The views of a scene show one set of named points, each view turned or mirrored, and shifted as a whole, with a little noise and some points left out.
In the rows, zero is written as 128.

Scene 1
View 1
(220): [142 137 164 136  84 139 112 140 176 108 158 108 146 117 163 161 177 117
 151 134]
(183): [132 149 176 131 116 188 121 163 168 104 154 113 142 137 132 145 195  92
 132 142]
(65): [110 153 168 107 158 192 120 202 135 116 143 109 149 129 109 136 212 107
 135 131]
(204): [135 162 146 125  94 127  86 162 165 126 142 115 132 125 157 154 169 154
 129 139]
(114): [112 158 132  97 137 126  90 201 129 141 133 108 142 107 141 147 185 176
 141 124]
(113): [140 156 175 138 102 181 113 154 180 103 154 117 136 142 140 149 186  95
 123 147]
(17): [134 133 174 132 103 164 123 156 166 104 160 107 152 118 147 154 191 100
 153 131]
(161): [131 160 139 116 101 120  84 168 155 131 139 114 131 117 157 156 170 168
 134 134]
(122): [122 143 135 111 104 103  93 172 142 133 144 106 147  97 165 158 174 173
 158 122]
(38): [139 127 150 128  76 103 108 144 162 120 156 106 152  95 180 166 169 147
 170 121]
(134): [148 175 157 142  76 155  83 138 194 113 148 125 114 152 155 157 161 130
 101 158]
(139): [131 158 165 126 117 175 105 168 164 112 148 113 136 137 133 147 188 114
 126 144]
(23): [121 148 159 115 130 163 110 185 146 119 146 109 146 120 133 146 196 126
 142 131]
View 2
(204): [ 91 115 128  98 181 119 118 151 118 136 124 118 159 115 172 168 134  95
 127 123]
(139): [124 142  94 122 161 130 106 122 147 135 110 114 166 123 185 172 148  98
 143 117]
(17): [124 127 107 143 138 137 121 118 139 135 101 135 172 129 172 145 147 118
 134 110]
(134): [ 93 118 115 112 199 139  98 165 123 166 130 119 190 128 206 181 147 105
 148 142]
(161): [ 89 114 132  89 178 111 123 150 114 123 126 114 146 111 162 166 126  89
 121 118]
(38): [ 87  91 153 121 151 124 142 148 100 131 117 144 161 120 146 130 125 116
 113 111]
(65): [147 166  75 116 138 118 115  92 168 104  95 103 138 113 167 173 148  85
 141  96]
(220): [105 113 121 130 152 132 122 134 124 139 111 132 172 126 167 145 139 114
 131 116]
(113): [122 135  96 137 159 141 103 130 146 151 110 123 184 132 194 164 154 111
 150 121]
(122): [ 87 106 146  91 162 105 138 144 107 110 120 123 135 106 140 151 120  92
 107 107]
(23): [124 142 100 113 151 119 119 116 143 115 106 113 149 115 163 164 141  92
 132 103]
View 3
(23): [126 117 100 131 128  95  75 111 147 146 121 128 151 113 140 117 164 109
 104 130]
(65): [137  99 112 130 131  81  66 122 141 171 129 104 154 128 146 117 181 125
  79 131]
(161): [116 135  79 125 137 104  67  99 156 114 108 154 134  91 128 129 134  96
 145 118]
(139): [134 115  94 127 136 116  79 115 155 156 118 118 165 109 145 137 165  83
 107 132]
(114): [121 124  90 121 142  77  48 104 149 126 113 141 120 101 126 125 142 126
 132 113]
(122): [109 142  87 129 120  92  78  92 147  99 111 173 128  93 122 102 136 110
 146 119]
(204): [119 134  78 126 145 108  66  99 160 121 105 147 137  90 130 140 135  89
 144 119]
(113): [137 117  91 133 132 138  94 115 161 159 121 119 184 107 151 143 167  64
 106 140]
(38): [104 150  84 140 104 123 108  91 149  97 114 182 154  90 129  94 143  81
 144 133]
(134): [132 131  68 124 154 152  82 108 174 140 104 130 172  83 143 173 139  42
 145 128]
(183): [136 112  99 135 125 127  91 119 154 163 124 113 181 116 153 131 177  79
  93 142]
(220): [118 136  88 138 116 138 111 101 156 123 119 155 174  98 139 116 154  65
 127 140]
View 4
(122): [129 112 153 131 101 111 129 120 113 107  94 114  90 147 101 146  62 179
 125 109]
(139): [104 159 167 143 101 153 121  47 100 120 136 128  84 143 134 183  83 169
 142 126]
(183): [ 91 169 165 146 100 168 117  52 100 135 146 136  87 151 147 184  87 159
 137 137]
(220): [120 148 166 149  79 153 112 101 128 122 109 136  98 149 145 171  66 155
 133 145]
(134): [145 159 188 154  65 146 109  36 139  87 107 123 101 125 151 194  71 177
 156 138]
(65): [ 71 160 153 133 133 148 134  43  66 141 165 125  66 155 115 171  98 171
 130 106]
(113): [104 170 173 150  89 166 115  47 109 121 134 135  91 143 153 189  82 161
 143 142]
(161): [137 126 166 137  94 117 127  83 118  97  99 112  89 138 112 161  67 184
 138 110]
(23): [ 96 147 159 136 113 141 128  68  89 129 137 123  78 151 120 166  83 170
 131 114]
(204): [135 135 170 140  87 128 122  75 124  97 102 117  91 137 123 170  67 179
 142 119]
(17): [ 94 158 159 145  96 164 115  89 105 139 133 138  91 157 144 173  78 153
 129 142]
(114): [116 118 153 125 125 104 139  82  89 107 116 103  72 144  86 149  74 192
 131  88]
View 5
(183): [ 98 160 188 163 177  86  90 133 129 128 106 163 133 100  50 102 117 105
 158 127]
(23): [ 92 128 195 163 175 108 110 117 129 122 114 148 151 131  62 116  99 121
 159 130]
(38): [105  94 157 129 165 149 114 178 114 126 127 128 179 129  90 135 144 120
 160 132]
(161): [ 99  93 195 136 161 117 120 171 111 122 128 148 165 143  86 136  85 126
 158 128]
(122): [ 93  78 183 136 165 142 128 154 113 119 131 132 180 157  90 143 103 133
 157 134]
(65): [ 86 147 212 184 184  95 108  75 138 117 105 155 137 129  45 101  90 122
 157 133]
(134): [110 133 192 126 158  71  96 217 107 131 120 175 136 102  78 124  86 100
 158 121]
(220): [107 127 164 136 169 117  96 177 119 131 117 147 158 109  76 120 139 110
 160 126]
(17): [105 152 172 153 175 102  90 145 127 129 108 153 145  99  60 107 139 107
 160 128]
(113): [103 158 186 152 172  82  90 159 122 131 110 167 135  97  60 107 114 101
 161 126]
(114): [ 86  86 213 154 167 125 134 120 118 113 127 139 170 166  77 135  70 136
 156 135]

Which points are out of place in each view (at most two, in the order of its rows)? Write none if all are in place.
view 1 -> none
view 2 -> (220)
view 3 -> (114), (204)
view 4 -> none
view 5 -> (17)

Scene 2
View 1
(83): [132 106 156 125 114 149  97 112 127 107 128  93 130 160  91  83 116 107
 128 121]
(95): [114 103 163 118 134 127 116 110  84 107 114  51 109 175 109  92  97  96
 124  90]
(249): [124 108 184 157  90 113 147 108 166 138  93 147 114 166 125 114  96  96
 149 125]
(15): [129 105 156 123 128 161  84 103 117 114 148  94 139 139  83  82 142 112
 123 123]
(184): [105  94 174 127 171 152 105  77  76 135 156  83 137 112  97  96 156 106
 123  91]
(84): [105  99 170 122 153 133 116  93  72 119 128  59 115 149 108  97 117 100
 124  85]
(189): [123 106 173 138 109 129 121 105 135 125 113 114 120 159 111 100 110 101
 137 116]
(207): [137 112 173 153  72 123 133 119 185 126  96 156 121 173 116 105  93 101
 147 140]
(216): [113 100 168 122 143 136 109  99  88 115 131  69 120 150 104  92 119 103
 123  96]
(101): [119 102 158 114 134 137 102 109  84 102 125  53 116 167  99  85 108 100
 121  98]
(72): [112 101 179 137 141 143 117  87 115 138 137 115 131 125 103 101 141 106
 133 107]
(74): [131 105 176 151 114 155 109  90 165 143 146 165 149 113  95 101 160 113
 141 139]
(136): [126 105 178 150 112 141 122  96 157 141 128 151 137 132 107 104 137 106
 140 129]
(55): [113 101 183 141 134 130 133  89 118 136 122 112 121 139 115 108 124 102
 135 107]
(159): [113  98 172 127 162 161  97  81  90 131 158  90 142 111  91  91 161 109
 122 100]
View 2
(101): [137 129  96 132 148 126  94 154  84  74 141  76 139 217 131 166 137  69
 141 140]
(249): [111 105 110 109 163 149 145 162 126 128 117 142 154 129 132 130  86  52
 127 108]
(84): [119 129  86 146 154 148 107 147  90  74 127  63 134 197 135 169 157  69
 150 155]
(95): [141 124  91 133 154 138 105 143  95  74 145  79 136 208 134 175 132  60
 137 140]
(207): [118 104 121  97 156 129 134 177 122 132 126 158 161 141 131 121  66  57
 121 100]
(136): [ 92 116 112 113 150 133 124 195 102 122  89 126 154 142 131 107 112  81
 146 131]
(216): [121 129  93 137 149 139 103 158  89  80 123  75 139 199 130 158 147  72
 148 148]
(159): [ 89 134  96 137 140 132  92 189  74  85  85  67 137 190 134 129 176  97
 171 168]
(55): [102 118  96 128 157 150 126 165 102 102 103  97 143 156 134 140 134  68
 148 140]
(72): [ 92 124  99 129 150 143 113 180  91 101  93  92 144 163 134 124 147  82
 159 150]
(74): [ 78 118 118 109 142 123 114 217  95 128  72 128 157 140 131  88 121  95
 157 137]
(15): [109 129 110 120 137 112  83 195  74  92 106  96 146 201 129 125 136  95
 153 145]
(189): [116 114 106 118 154 136 121 169 105 105 119 115 148 166 131 137 111  68
 136 127]
(184): [ 93 134  86 148 152 147 104 169  80  77  94  55 134 187 133 147 182  85
 169 168]
View 3
(84): [160 123 145 110 103 135 168  84 131 121 130 107 112 120 119 173 139 167
 146 160]
(74): [139 170 125 151  84 115 139 166 109 176 110 108 156 152 132  96 168 104
 186 132]
(136): [130 156 127 144 100 131 133 155 109 171 114 112 146 150 121 118 152 105
 170 131]
(249): [110 137 127 142 133 163 114 161 107 176 113 120 141 150  92 148 128  89
 137 123]
(83): [147 127 130 134 114 114 156 104 137 166 101 103 124 160  96 150 144 129
 178 162]
(72): [152 152 138 130  88 128 154 126 115 140 126 106 135 132 135 132 157 141
 162 142]
(101): [157 113 136 119 117 122 170  72 141 141 112 104 109 141  96 179 137 156
 161 172]
(189): [132 132 130 133 122 140 138 129 121 162 113 112 130 146 101 152 137 119
 153 143]
(95): [149 109 138 113 125 138 162  78 135 136 118 106 109 136  91 189 127 154
 146 166]
(15): [158 140 131 134  93  98 167 103 134 160 105 101 130 151 114 133 158 140
 191 166]
(159): [172 152 141 124  72 105 178 101 127 128 126 101 130 127 147 128 165 164
 180 159]
(207): [106 133 120 150 138 151 112 164 113 197 100 117 144 169  80 144 130  77
 153 128]
(55): [139 143 137 126 103 144 144 128 113 143 127 112 132 130 123 147 141 133
 147 138]
View 4
(101): [124 151 108 113 156 143 109 102  61 106 125 120 155 144  87 139 122 116
 138 138]
(216): [140 157 106 103 152 136 112 106  62 113 119 135 159 151  95 133 138 128
 133 133]
(74): [185 192 121 158 128 119 109 110 152  92 154  83 149 131 184 144 172 105
  95 117]
(136): [168 175 111 155 131 118 105 116 133 109 131  76 151 134 174 146 169 118
 104 126]
(84): [143 158 103 102 150 135 112 108  58 120 113 142 160 154  96 133 145 133
 135 133]
(159): [177 191 125 101 143 132 121 100  98  89 149 160 157 154 120 127 155 116
 115 114]
(184): [172 182 116  93 142 134 119 102  78 104 131 167 159 160 112 125 158 131
 123 117]
(72): [172 181 112 124 137 126 112 108 105 109 130 122 157 147 144 136 166 125
 114 124]
(207): [131 147  96 182 135 120  92 123 127 131 113  15 150 120 175 161 157 121
 112 146]
(83): [132 160 112 138 150 134 105 102  97  97 140  89 150 127 121 145 128 101
 123 136]
(249): [142 150  91 168 134 116  96 126 116 144  97  37 154 130 171 155 170 141
 114 143]
(55): [160 167 103 132 140 124 107 116  98 125 113 104 157 148 144 141 166 136
 118 129]
(95): [119 143  99 113 154 137 104 109  54 121 110 113 158 145  89 142 128 128
 140 145]
(15): [141 168 119 125 150 137 111  97  96  84 153 112 147 134 115 139 124  95
 121 127]
View 5
(189): [159 136 116 191 166 140 100 102 151 145 143 147 128 133  91 134 160 120
 122 121]
(55): [145 135 119 186 176 152 104 105 135 146 150 130 115 127 100 147 157 138
 105 137]
(249): [164 170 128 180 142 131  80 113 152 158 161 165 137 167  91 153 174 119
 122 118]
(216): [149  99 112 205 206 159 124  98 145 136 126 116 111 111 101 120 152 132
 110 123]
(84): [148  92 115 210 222 167 129 104 139 138 127 100 108 120 105 124 153 144
 102 124]
(74): [133 167 101 158 124 134  96  85 132 142 159 168 122  77  82 148 133 126
 111 169]
(83): [153 116 104 196 171 140 111  88 159 135 123 149 125 103  85 109 145 112
 131 118]
(136): [144 159 110 169 137 135  95  96 139 146 157 163 124 110  86 147 147 125
 113 150]
(159): [131 100  99 193 196 163 132  87 128 128 128 112 103  63  98 122 130 141
 100 154]
(207): [168 174 122 177 124 117  75 103 164 155 156 184 143 159  81 143 171 102
 137 114]
(101): [156  87 111 217 212 158 126  96 155 134 114 118 117 113  97 104 152 124
 120 105]
(184): [130 100 108 196 213 170 132  97 119 134 136  97  97  84 105 134 140 154
  88 154]

Which points are out of place in each view (at most two, in the order of its rows)? Write none if all are in place.
view 1 -> (184)
view 2 -> none
view 3 -> none
view 4 -> (216), (15)
view 5 -> (159)

Scene 3
View 1
(176): [121 106 161  75 122  86 137 129 124 121 182 136 119  56  97 117 139  79
 168  80]
(182): [136 115 155 114 132 117 132 187 113 129 143 140 126  32  73 123 128 104
 174 116]
(33): [119  80 113  93 145 131 117 110 164  94 160 126  87  50  97 151 104 134
 122  67]
(127): [ 98 111 163  76 140 115 124  54 179 135 213  93  96 134  98 154 110 105
 114  31]
(2): [119  86 145  53 117  75 139  93 139 102 195 134 108  58 111 121 137  78
 154  61]
(169): [113  98 131  97 149 137 116 109 167 112 169 116  91  79  90 153 103 128
 120  65]
(78): [116  98 136  94 143 127 120 115 160 116 170 120  97  73  89 148 109 120
 128  70]
(158): [124  77  91 116 161 165 103 136 171  87 129 127  74  33  86 169  81 165
 110  81]
(46): [116 125 166 106 144 127 128 138 143 141 170 114 118  89  78 139 119 109
 143  84]
(79): [101 133 173 111 154 148 120  98 174 154 187  88 104 137  76 162 102 125
 114  61]
(4): [117  57 101  51 130  99 121  66 169  68 188 135  77  40 122 143 116 114
 123  43]
(194): [138 124 167 113 128 104 140 201 100 140 145 144 141  31  73 109 140  88
 185 125]
(107): [125  91 131  95 138 121 123 138 142 111 158 134 103  44  91 137 116 116
 146  85]
View 2
(176): [126 148 213 125 119 190 139 120  93 147 123 111 112 144 111 157 138 120
 107 126]
(194): [ 99 137 205  65 102 212 101  96  96 156 168  82  75 170 109 180 144 142
  99  97]
(46): [107 122 201  97  95 144 153 131 123 140 141 106 127 151 124 155 173 119
 117 104]
(127): [136 123 210 156 106 103 206 161 119 131  87 140 168 125 131 127 180  91
 132 131]
(107): [112 156 187  98 100 164 111 119 144 160 129 102 153 133  99 159 147 107
 103 115]
(158): [100 169 158  83  73 127  84 116 212 173 125  94 216 111  81 153 149  80
 104 104]
(182): [ 98 140 197  68  98 194 101 102 117 157 161  84 102 159 106 176 146 134
 102  96]
(2): [143 170 208 153 129 184 143 127  98 153 100 126 136 128 103 149 130 101
 109 147]
(33): [117 162 181 109  94 136 120 128 166 160 112 109 187 118  97 148 149  90
 110 119]
(78): [109 133 191 104  89 132 144 132 146 148 127 108 160 137 113 148 168 103
 115 107]
(169): [114 144 186 111  89 126 141 136 156 151 117 113 180 126 107 145 163  93
 117 115]
View 3
(33): [135 119 121 149 133 143  57 113 120 151 105  72 196 151 132 106 106  81
 103 117]
(4): [110 163 118 153 171 133  44 132 157 129 119  54 225 117 130 124 117  91
 112 110]
(107): [140 114 124 149 121 154  74 121 109 154 112  80 180 153 148 117 102  92
  98 126]
(78): [141 110 125 153 141 142  77 114 112 180  96  83 186 139 135 115 124  88
 102 130]
(158): [154  94 118 138  93 147  29 100 111 136 109  70 192 182 132  86  72  59
  95 113]
(176): [127 136 130 165 156 164 127 147 107 174 108  91 164 123 170 155 140 130
 103 141]
(182): [152 103 130 160  99 180 134 143  73 163 113 100 135 170 185 143 104 123
  94 144]
(46): [150  94 130 159 135 150 113 114  90 206  88 101 161 142 150 122 137 103
  97 142]
(79): [155  78 128 156 159 117  87  87 101 243  59  99 183 127 111  94 159  75
  99 148]
(169): [143 107 121 149 138 137  66 106 114 179  95  81 192 143 128 103 121  77
 102 129]
(194): [152 106 132 164  99 195 157 154  65 166 117 106 119 166 200 160 112 139
  93 149]
(2): [111 160 126 163 173 152 106 148 132 160 114  74 190 108 156 156 140 121
 111 129]
View 4
(79): [113 166 120 118 169 100 139 190 132  97 173 133 101  82  67 116 106  57
  72 133]
(2): [ 56 130 166 121 186  95  99  97 158 134 181  65 123 151 133 114 181  75
 140 108]
(4): [ 64 177 195 108 189 101 105  96 175  92 210  89  77 147 147 118 210  55
 149 130]
(33): [115 172 143 119 160 104 114 117 143 100 215 104  71 139 122 122 194  63
 137 146]
(176): [ 81 112 127 129 167  94 101 100 136 152 174  63 136 151 119 113 167  87
 138 106]
(169): [113 170 137 121 163 100 121 134 136 102 204 109  83 126 109 121 171  60
 122 142]
(46): [114 129 105 130 156  99 115 135 123 136 184  95 120 126  96 118 148  79
 113 126]
(182): [141 106  79 142 131  99 101  93 103 165 198  69 125 161 110 121 179 102
 147 124]
(78): [107 157 136 120 165 101 116 126 137 114 201 100  94 130 110 120 169  69
 127 134]
(127): [ 56 167 167 108 197  99 126 164 162  94 166 113 112  96  96 112 127  49
  91 118]

Which points are out of place in each view (at most two, in the order of its rows)? Write none if all are in place.
view 1 -> none
view 2 -> (158), (78)
view 3 -> (107)
view 4 -> (79)

Scene 4
View 1
(34): [125  99 116 100 128 145 123 128 163 169 136 101 138 110 132 167 112 128
 105 126]
(168): [120  79 100  94  68 116 120 155 101 156 114 128 114 132  96 175  86 154
 134 128]
(177): [119  77 106  97  87 121 101 162 126 170 125 109 105 114  94 194  95 156
 118 132]
(181): [121  84 104  97  88 128 132 141 122 164 115 118 124 124 110 168  95 143
 121 119]
(111): [134 119 120  84  70 121  66 160 102 114 149 148 122 134 120 171  85 150
 174 176]
(10): [126  94 113  94  89 124  94 156 125 152 137 119 117 118 108 183  96 150
 133 145]
(197): [121  83 104  96  80 120 109 156 114 161 123 117 111 123  99 182  89 153
 126 131]
(29): [128 111 116  94 105 142 144 118 131 145 122 129 153 135 142 138 100 125
 133 125]
(120): [137 127 127  93 120 146 109 121 148 135 147 127 152 126 152 145 107 123
 141 150]
(63): [130 114 122 100 134 154 146 106 162 157 133 112 159 121 155 140 112 115
 113 121]
(148): [127  95 106  89  73 122 117 147 102 143 119 133 125 135 113 163  85 146
 142 136]
(192): [128 102 113  90  82 126 100 149 113 139 132 132 124 129 116 169  92 146
 146 148]
View 2
(34): [ 97 110 108 202 118 179 119 135 122 128 123  80 137 120 135  68  70 129
 170 100]
(148): [121  99 126 192 100 130  89 135 132  97 109 107 104 100 121 104 133 144
 158 124]
(168): [124  90 128 185  90 131  88 137 127  94 105  99 111 107 112 102 132 156
 158 123]
(63): [ 85 124 102 216 140 176 125 127 144 123 124 101 129 103 157  72  60 103
 180  99]
(192): [123 106 112 201 104 138  86 137 110 122 123  98  95 102 121 102 126 134
 151 124]
(181): [112  97 127 189 103 149 101 135 135  99 107  95 124 110 123  89 105 147
 166 114]
(10): [127  99 111 194  93 145  87 143  95 131 125  84 102 114 110  95 127 144
 147 121]
(29): [ 97 119 109 211 133 151 110 128 146 111 120 115 114  91 150  91  91 109
 170 111]
(120): [101 128  93 224 136 161 104 131 114 143 139 102 102  98 149  87  87  97
 159 109]
(197): [121  91 124 185  90 142  92 138 116 107 111  88 115 115 110  95 122 156
 157 118]
(177): [121  87 122 182  84 158  99 143 105 114 113  70 128 128 106  80 108 161
 159 111]
View 3
(168): [ 81 161 130 102  73 156 157 120 121 115 116  59 169 127 120 140 149  96
  85 130]
(29): [ 96 162 101  79  90 157 142 150 143 118 116 138 142 129 114 138 118 114
  90 142]
(192): [ 81 182 113 117  78 145 142 138 117 130 145  92 175 112 125 145 136  96
 101 117]
(148): [ 84 164 118 102  79 154 145 126 122 118 113  70 162 125 115 135 140 100
  88 125]
(34): [ 93 162 127  72  72 155 179 152 150 110 156 146 158 124 137 165 132 115
  87 166]
(63): [101 160 106  62  86 158 158 163 158 110 135 177 139 128 125 151 115 124
  88 164]
(10): [ 79 181 126 116  68 146 158 135 119 128 157  84 181 111 132 153 147  96
  98 125]
(120): [ 94 182  94  94  87 148 139 163 141 132 150 163 153 116 124 150 116 113
 103 136]
(177): [ 79 166 143 100  60 153 178 125 125 113 151  70 181 118 137 159 156  97
  87 143]
(111): [ 76 201  96 144  83 140 120 142 103 147 151  88 181 102 121 139 136  91
 114  92]
(197): [ 79 167 129 107  70 152 157 124 121 118 130  69 173 122 124 144 148  97
  90 128]
(181): [ 87 156 130  84  73 157 165 129 136 109 123  89 160 129 124 147 141 106
  83 147]
View 4
(192): [ 88 134 110 162 103 141 154  97  79 136 116 141 173 115 163 136 157 137
 193 105]
(29): [103 133  86 154 142 149 179 100 101 131  89 200 179  98 153 140 163 119
 171  89]
(63): [119 116  86 152 151 146 186 115 114 139  80 227 182 100 155 125 176 116
 163  79]
(148): [ 84 146  97 164 114 153 158  78  76 115 121 146 170 110 163 154 150 145
 195 103]
(168): [ 89 142  94 175 115 162 162  67  75 100 126 143 165 110 171 166 155 161
 197  98]
(181): [101 130  95 174 124 160 171  81  90 109 114 168 168 110 170 153 166 153
 188  90]
(120): [103 120 105 147 127 128 168 128  98 161  87 188 183 108 150 111 168 108
 172  96]
(34): [125 100 103 173 132 153 176 110 110 132  95 205 174 114 174 125 186 144
 174  74]
(197): [ 99 125 107 178 107 157 158  83  82 114 125 145 165 117 176 150 165 162
 195  93]
(111): [ 73 137 128 150  84 122 136 115  65 165 121 112 178 119 153 120 151 124
 197 119]
(177): [107 112 115 189 102 159 158  86  85 112 127 144 162 125 187 145 173 175
 197  86]
View 5
(181): [145 135 171 100 130 121 161 154 158 110 101  80 132  78 191 122  89 168
 126 180]
(168): [148 133 163  97 136 134 157 155 145 120  93 115 121  71 196 120  89 167
 141 176]
(197): [145 128 160 108 135 133 170 158 147 121 102 109 124  72 194 125  90 165
 127 188]
(148): [145 139 157  96 128 134 149 145 148 121  87 109 117  79 191 112  92 161
 139 168]
(10): [137 125 137 127 126 141 182 149 145 133  98 117 116  85 189 124  91 159
 113 194]
(34): [131 132 161 126 116 108 186 149 176 107 117  35 140  99 180 129  99 162
  91 200]
(120): [119 138 125 133  93 121 166 118 176 119  92  49 121 122 170 108 101 148
  89 181]
(192): [136 134 135 116 118 139 162 139 150 128  88 109 112  92 186 113  93 157
 119 179]
(29): [132 148 152 105 103 114 143 125 176 107  89  47 126 108 178 108  99 153
 114 167]
(63): [125 141 161 118 102 101 169 136 188  99 109  13 142 113 174 118 101 157
  90 187]
(111): [129 131  98 134 108 156 165 122 141 151  74 141  94 100 182 103  93 146
 114 179]
View 6
(148): [135 100 123 133 149 125 127 187 109 110  96 123 121 104 136 140 131 154
  80 178]
(10): [161  82 121 115 159 104 132 184 132  96 104 106  90  96 128 140 128 154
  95 162]
(34): [156 103 121  85 208 144 148 197 122 154 123  95  89 135 109 131 149 151
  99 162]
(197): [142  99 117 120 160 121 131 185 117 105  90 113 100 102 135 155 140 142
  92 161]
(111): [171  63 132 133 137  81 128 182 146  86 124 112 106  80 122 117  96 176
  83 183]
(120): [171  78 136 101 193 120 146 197 138 144 149 101 102 121 102 102 113 177
  90 186]
(168): [134 102 119 133 147 123 129 184 109 102  85 120 113 101 140 154 138 144
  85 171]
(63): [150 105 131  92 214 158 152 205 115 180 142 104 112 146 103 110 137 164
  88 184]
(181): [135 109 121 114 169 138 135 192 106 125  96 114 111 117 132 147 145 145
  87 169]
(192): [153  86 127 124 156 110 133 188 127 107 112 113 108  99 127 131 120 161
  87 177]
(177): [148 100 113 108 166 119 133 184 120 101  84 106  88 103 135 162 150 135
  99 150]
(29): [140 101 133 114 186 145 141 200 110 158 130 115 126 129 115 111 125 167
  79 193]

Which points are out of place in each view (at most two, in the order of its rows)? Write none if all are in place.
view 1 -> (10), (148)
view 2 -> (177)
view 3 -> (192), (197)
view 4 -> (29), (168)
view 5 -> (63)
view 6 -> (120)
